Points on a hilly landscape, in no order, each with its height.
From any point a ball takes the steepest step (drop divided by distance) to one of its 2 nearest points. It stops when none of these is lower. Distance is the straight distance between rows; heights are no part of it.
fep (h 39.5): [ 23 -20   9  -7 -16  10   0   9 -12  -5   0 -13 -22 -15 -24 -16  16 -13
  -4  -5  25  28]
Visuz (h 48.3): [-44 -22   4  18  13  -4  11  20  12  26  -5  37  11 -25 -20   8  21 -29
 -17 -45  -4  -1]
fotad (h 75.2): [ 20  20  -5  23   1  -1   6  19  10   9 -10 -50  -1  14  -4 -14   5  13
  15 -17 -40  -8]
dobeb (h 28.9): [ 11 -30  17  -8  -6  -8   5  13   2  21   1 -17  -6  -8  25 -21   6  12
  26  26  -1  -9]
Kuzef (h 66.0): [ 24   9  20  -7   3  15 -22 -24   9 -33  -3  21 -21  -1   8 -15 -40  40
  11  13   2  -3]
vis (h 79.9): [  2   5   2  -4  14   5  -3 -17 -21  13  -3  -4  13 -13  25 -14 -11 -36
  -8 -15  11 -17]
zipa (h 61.3): [ -3  -2 -28  -3  11   2  43 -27 -10 -32  54  21   2 -19   5  16  -5  16
  19 -40   6  27]
lubov (h 39.0): [ 12  11  -1  -6 -20 -25 -17 -18   8   6 -17 -31  -6   1 -19   0  14  -1
  23   4  18 -14]
rogaf (h 45.1): [ -6 -19   6 -12 -14  -3  -7  27  25  18 -22  28   2 -21  12  13 -10  -7
   3  47  -2   5]
Mub (h 46.1): [  4   4   9   8 -10  -9   7 -29 -26 -10  47   3 -40   2 -16  -8   8  11
  33   4 -12  20]
Piv (h 51.0): [-28  -4  11  37  40   0   2   5 -16   2 -32  42  38  -8   1  21   5 -18
 -21 -30  -4  -1]
girod (h 59.0): [ 12   1  14  15   3  -1 -29   0  23 -15   4 -34  -1  14  29 -32 -13  17
   4 -12   2  15]
ran (h 41.0): [-17 -17  15  14   4   7  32 -13 -22  35  12  19  12  -2  22  -8  19   9
 -10   7   7  -7]
seku (h 28.6): [ 21  14  -3  -8 -18 -14 -12 -20  12 -23 -29 -30  19  23 -22  -4  11  23
   4 -11  17   6]
Gogas (h 12.5): [-39   4 -16 -24 -21 -25  17 -10   3  18  12  12  14   8   3  -8  19 -22
  25  21 -11  -6]
konu (h 62.2): [  8  -5 -13  -6   6   5 -21  -6  20 -19 -24 -12  -6  22 -10   4  15  42
 -40 -13  40   0]
zal (h 62.1): [ 13   2  27  -2  19   0 -19 -19  11 -18   4  -3  -3  11  25 -23 -22  21
  11   0   0 -11]
gebo (h 25.7): [-18  14   2   2  -5  -7   7 -15 -11  19 -13 -41   7   5   0 -20  18  13
  -6  18  15  22]
Baz (h 47.4): [ -8 -16   5  -5  -7  21  35 -14 -12 -32  51  37  16 -14 -11  15  10   7
  -3 -47  15  15]
tegoz (h 50.5): [  0  -4   2 -14   1 -12 -25  14  41  21 -11  -3  -6 -10  -8   1  -3  11
   3  37  18 -10]
tizep (h 87.7): [  8   9  15  20  38  19  -4   9 -10   4 -23  55   9 -13   7  -2 -21 -10
 -26  22 -17 -13]
zono (h 32.7): [ 22   5  11   5 -39   5  -2 -23 -14 -33  27   3  -1   0   2   7 -18   0
   1  12  11  24]
Gigo (h 60.4): [ 10  15 -12  20  12  13  18 -24  -8  24  13   5   1 -14  10  18  19  27
  11 -16   7 -30]
bod (h 89.2): [-22 -19   8  14  38  -2   6  26   0   4 -22  73  33   2  13   4 -18 -11
 -24  12 -23 -13]
Samut (h 52.8): [ -5  25 -10 -20  28   6  10   1  10  30 -12  21   1  -8  15   7 -25  -6
   7   1  -5 -37]
fum (h 52.0): [ 23  -5 -24   0  13  18 -10   1  16 -49 -20 -21 -12  18  -1   6  -5  50
 -31 -40  17  26]
Nik (h 49.4): [ 20 -15  11  -9   1   9 -18   7   5 -17  14 -14 -23   8 -20  -8  12  19
 -19  -1  38  35]
lon (h 45.6): [ 38  -2  27  10 -22   6 -16   2  -8 -35  -7  35   2  -5  -9  11 -18  -5
 -21  11   5  20]
zufi (h 39.6): [ -5  -9  20  23   2   4   2 -10  -5   5  34  55  14   8  -2   8  23 -12
 -16  -8   5 -17]
guda (h 38.0): [ -3 -21   2 -22  -1  -4  20  14  -6  21  -3  24   9  -3  21   5  -7  -5
  13  32 -10 -13]
botig (h 58.4): [ 17 -13   7 -14   1  12  -3  14   9 -50  24 -29 -12   8 -13   4 -24  23
 -10   4  14  40]
dugib (h 68.2): [ 12   9  -1  29   9   5  11 -15  -8  13   4 -27   1   5  20  -5  -2  24
  20 -39 -20 -18]
bula (h 81.1): [ 20   4 -18   3 -13   1  -7   3   6 -29  17 -40 -26   1 -34   3  14  27
  21  -8 -11  29]
Kibab (h 52.7): [-48 -10   3  -2 -15  -1  -8   7   0  21 -19  50  24  -7  34  30 -14 -28
   7  -5 -15  23]
Pel (h 72.6): [ 26  -2   3  -5  11   1  -2   3  -9 -47  42 -33  -5  11  18   1 -26  -2
  29 -20 -18  17]
bifo (h 76.5): [-35  -8   4   1 -21  -2  -3  26   1  36  13   4  -9  -8  17   4 -11 -36
 -20  32  -2   9]
Bafuz (h 52.1): [ 19   5  17  36 -20   1 -23  -8 -10   3  -6  29  19  -6   4   7  -1  -9
 -23  17   1   5]
Kekez (h 9.1): [  2  -5   3  -4   3 -19 -12  22  24 -10   3 -45  16  33 -16 -15  15  17
   1  19  -7 -13]
vokuf (h 71.6): [-37 -10 -11 -29 -38   5  -6  23  12  32 -16  -2  -4  -5  -4  16 -16 -18
 -18  22   2  26]
lumos (h 54.8): [-17  -3 -21 -21   1   5 -21  17  35   8 -29  -9  -8   4 -19  12  -3  26
 -34  32  26 -14]
bifos (h 45.0): [-42 -13  -1  18  29 -16   0   9 -20  10 -30  36  22  -8  12  39  -9 -38
   1  -9 -21   5]
nesit (h 31.3): [  8 -15  21   5   6  18  11  -8  -2 -12  50  44   5   3   2  10  -1   7
 -12 -31  20 -12]
mema (h 86.3): [-48   0 -27   2 -16 -12  14   8  -8  37  11  27   0  -4  -2  28   2 -47
   7  -3 -25  -6]
dubi (h 24.7): [-20 -18   7 -15 -39 -23  -2   2  -2  -3  -5  -1   7   2  -2 -16  25 -30
  10  26  12  -5]
Tosim (h 37.8): [ 12   2 -13  -4 -22   1  -6  23   2  26  10 -17 -17 -15 -13   7   9 -21
 -12  20  -2 -16]
danob (h 52.6): [ 11  14  15   1  -5 -13  -9  -3   3   0 -40  31  14   7 -18  14  -3 -15
   6  31  -6 -19]
Revev (h 31.4): [-30   0  -7   1  22 -21  10 -19   1  21  31  19   0   8 -12   1  31  -2
  13 -27  11 -34]
tebun (h 69.7): [ 24  12 -29  -4  -6  -4  19 -19 -13 -23  45   2 -10 -22   9   5  -8  -1
  36 -25  -9  33]
lonor (h 58.5): [  9 -10  15  21   6 -11   5  -8 -10  15 -40  43  16 -17  -2  22   1 -25
  14  -6 -11 -21]
Mul (h 17.9): [ 17   5  -9   5   9 -25 -18   8  21   3  30 -12  12  21  13 -17  16  13
  18   7   3 -21]
rarem (h 44.3): [-21 -26   4  14  -1  -4 -21  12  19 -35  -7 -44  -9  31 -14 -11  37  13
   5 -22  -2  37]
burof (h 37.3): [ -6  -7   4   8  -3 -12   2  -5 -15  -2  24 -26 -32  18 -12 -26  21  13
  26  14 -27  18]
doduz (h 37.7): [-10 -35   1   2  14   6   4  28  16 -12 -31 -42   6  18  -6 -22  28  26
  -7 -15  16  24]
Simaz (h 72.0): [ -2 -13   2 -13   3   4   4  17  -5  -1 -31 -47  -3  11 -11  -3  -7   3
 -22   8  16 -20]
los (h 83.7): [ 27   4 -14  -6  16   5   7  13  10 -10 -14 -36 -10  14 -48  10  16  37
   4   5  12  14]
Sises (h 45.9): [ 11  -7   0  21 -17  -7   4   5   0  28  11  34  11  -1   1   3   6 -21
 -24  10 -11 -31]
kap (h 80.5): [ 35  18   2  -5  23  22   5   6  -3 -36 -15 -40  -7  21 -27  -4 -12  29
   0   1 -10  12]
tedut (h 39.1): [-18   2   7  -7  18  -9 -18  13  -8   4 -28  23  13 -17  15  21 -14 -58
   3  22  -6  -9]
Dires (h 54.9): [ 14  10   0  20 -22  -2  -6 -15 -23  11  41  15 -32  -8 -10   4  12   0
   7   2  -7 -14]
sefa (h 81.9): [ -2   7  -5   4   8  -2  16 -20 -29  16   4  13  10 -10   5  -6  27 -45
   3 -31   7  -3]
Koz (h 83.8): [ 10  20  15  -1  41  26  11 -15 -28   5  31  13  -3   9   7   9  -6   2
 -11 -14  13 -30]
tem (h 27.7): [-22 -24 -19 -19  -8 -10   9  18   8   7 -17 -33   2  18 -26 -31  29   7
 -17  -3  22  15]
zito (h 70.5): [ 31   7  18  -8   4  23 -30   1   5 -25   6  16 -21 -11  -1  -4 -21  21
 -14  41  12  -9]
Gisig (h 76.6): [ 29  25   7   0  25  20   7  -7 -20 -27  20 -25  -7  20  11   5 -28  21
   7  -6 -19   1]
mikam (h 38.4): [-49   3  -6   0  13   5  23   3  14  24  21  32  13  -8 -20  10  26 -14
  -3 -26  -1 -18]
Rizeg (h 7.1): [ 23  11   0  -3 -37 -12  -5 -26  -1 -33   6 -30   2  23 -17 -10 -23  17
  -4 -20  10  22]
bib (h 65.9): [-24  11   1 -49 -27   8  -4   8  12  16 -35   0   0   0   4   5 -42  -8
 -13  19   3   8]
keluk (h 74.4): [ 14   3   4  -9  16  25  -7  12  -6  -9 -29 -50  -4 -11   9 -26 -13  18
 -23   5   3  -3]
Moto (h 84.0): [-36   1 -16  11  -4 -12  -1 -16 -26  15   7  23  -2 -19   4   5  29 -54
  -3 -11 -19 -12]
Rek (h 75.5): [ 18   7   3  26 -12   9  16 -11  -9 -14   1 -32   4  11  26 -18  -8  18
  20 -36 -32  31]
Kofu (h 33.0): [-13 -11   1 -30 -13 -10   5  22  -1   3 -28 -16  12  -1 -18 -17  12 -21
   1  23  27  19]
tuz (h 77.6): [ 19   8   0 -11  28  16   3   3  -8  17 -14 -14   7 -14  33 -38 -23  -6
 -15  -1   0 -20]
Tiko (h 22.9): [ 29  -5   1   6 -13  12 -20  16 -10  16  -1   1 -26 -34  -7   5  15 -31
  -2   9  12   8]
Noki (h 13.4): [-36 -16   3  -2 -27 -17  10  -3  -7  -1 -19 -53   5  17 -14 -17  31  13
   0   3  13  18]
Sevib (h 29.8): [  8   6 -15   7  -1  11  -4  -4  28 -53 -26 -20 -11  10 -11  15 -30  53
  -8 -25  -3  46]
tafa (h 59.6): [  2  -5  -8   6   1  12  -7  12  19   8 -27   6 -12   3 -33   8  11  23
 -46  13  41   6]
bokad (h 18.7): [ 14 -19   7 -13   7  -9   4  22  26   0  -8 -24   9  18  12 -29 -10  25
   2  33 -13 -18]
gom (h 67.0): [ 14  -4 -16  -8 -13  -5  20  11   2 -57  29 -27  -1  -4   4   5 -32   7
  13  -3 -11  39]
bevek (h 52.2): [-30  15  14   3  42  13  -1 -17   4   5 -28  49  20  -2   5  12  -3 -10
  -5 -15   4 -28]
napu (h 72.5): [-11   5   1  -4 -13   9 -10   8 -10  12 -47  27  -8 -16   9  20 -33 -20
 -23  19 -15 -43]
mopi (h 52.5): [  0   5  12  14  -6   1 -24  13  17 -26  13 -44 -22  18   2 -19  -1   3
   7 -30 -13  50]
mip (h 47.0): [-10   9 -21  -2 -13 -12   1  13  15  50   6   0 -16 -25   8   8   6 -13
  14  23  -5 -21]
runut (h 25.9): [-19   1 -14 -15  -2 -22  17 -15 -10  22  15 -14  -9  15  -5 -36  22 -16
  26   3 -30  -1]
Favub (h 24.6): [ 15  -2   6   1  23 -14  -2  -3  10  13  35   5  -5   8   2   1  13  -1
  32 -12   4 -29]
nuga (h 33.5): [ -5  12   8   1  -3   3   7 -18  -7  20 -16  -3  20  -7  26 -11   6  12
  -7  27  12   8]
batim (h 75.3): [ 31   2 -26   9  -7 -11   7   0  -7 -23  41 -21 -17 -16  -1 -16   8  22
  31 -17 -32  20]
Buki (h 59.8): [-33   6  -7 -16 -26  -2  -6  -6   6  21 -29  20  11  -4  32  21 -38 -17
   7   3   0   1]
Sesi (h 80.1): [  0  27 -23   7  -5 -11  -2   9  23  30 -12 -57  -5   9 -18 -17   1   6
   4 -10 -11  -4]
beku (h 64.0): [ 10  -4   3  24 -22  12  12 -11 -45  -9  38  34 -22 -14 -10  12  16 -15
  -3  10 -23  20]
tavov (h 80.7): [ 27  25  -2  -5  25  11  14 -26 -17 -32  38  15   3  11   5  23 -23   4
   1 -16   1  -4]
dis (h 85.8): [ 21  17  14   9  22  25   3 -13 -17   1   1  43  -6   5   1  13 -13  -1
 -21  11  -4 -29]
muf (h 69.6): [-14   3   4 -29 -15   2   2   8   0   6 -39  -9  -3  -6 -13  11 -31 -11
 -24  27   5 -35]
kupo (h 53.7): [ 15  12 -23  10   2   0  -2  -3  -1  31  11  -9  -1 -26  20  -4  29   8
  20   8 -10 -10]
sib (h 47.1): [ 11  30  -8 -11  11  -9  -6 -16  13  14 -28   0   6  -3  -1  -2  -8   2
  19   6  -1 -26]
kofa (h 46.8): [-32  11  -4 -14  15   6  22  -4   5  30 -12  38  22  -9  11  24  -1 -18
   3 -23  -2 -23]
pasur (h 33.4): [-23 -12  -2  -1 -21 -25 -21  15  -5  -3 -24  13  20 -10   1  12   9 -53
  -4  24  -2   6]
dufus (h 33.8): [ 17  -9  -2   4   2  -2  -6 -22   3 -25  51   6   1   2  19   0   7  11
  32 -36   5 -16]

Where does a ball stop that starts at each point below?
Pel: Tiko
tegoz: Kekez
bula: nesit
Visuz: Kekez
vis: bib
Kuzef: Noki
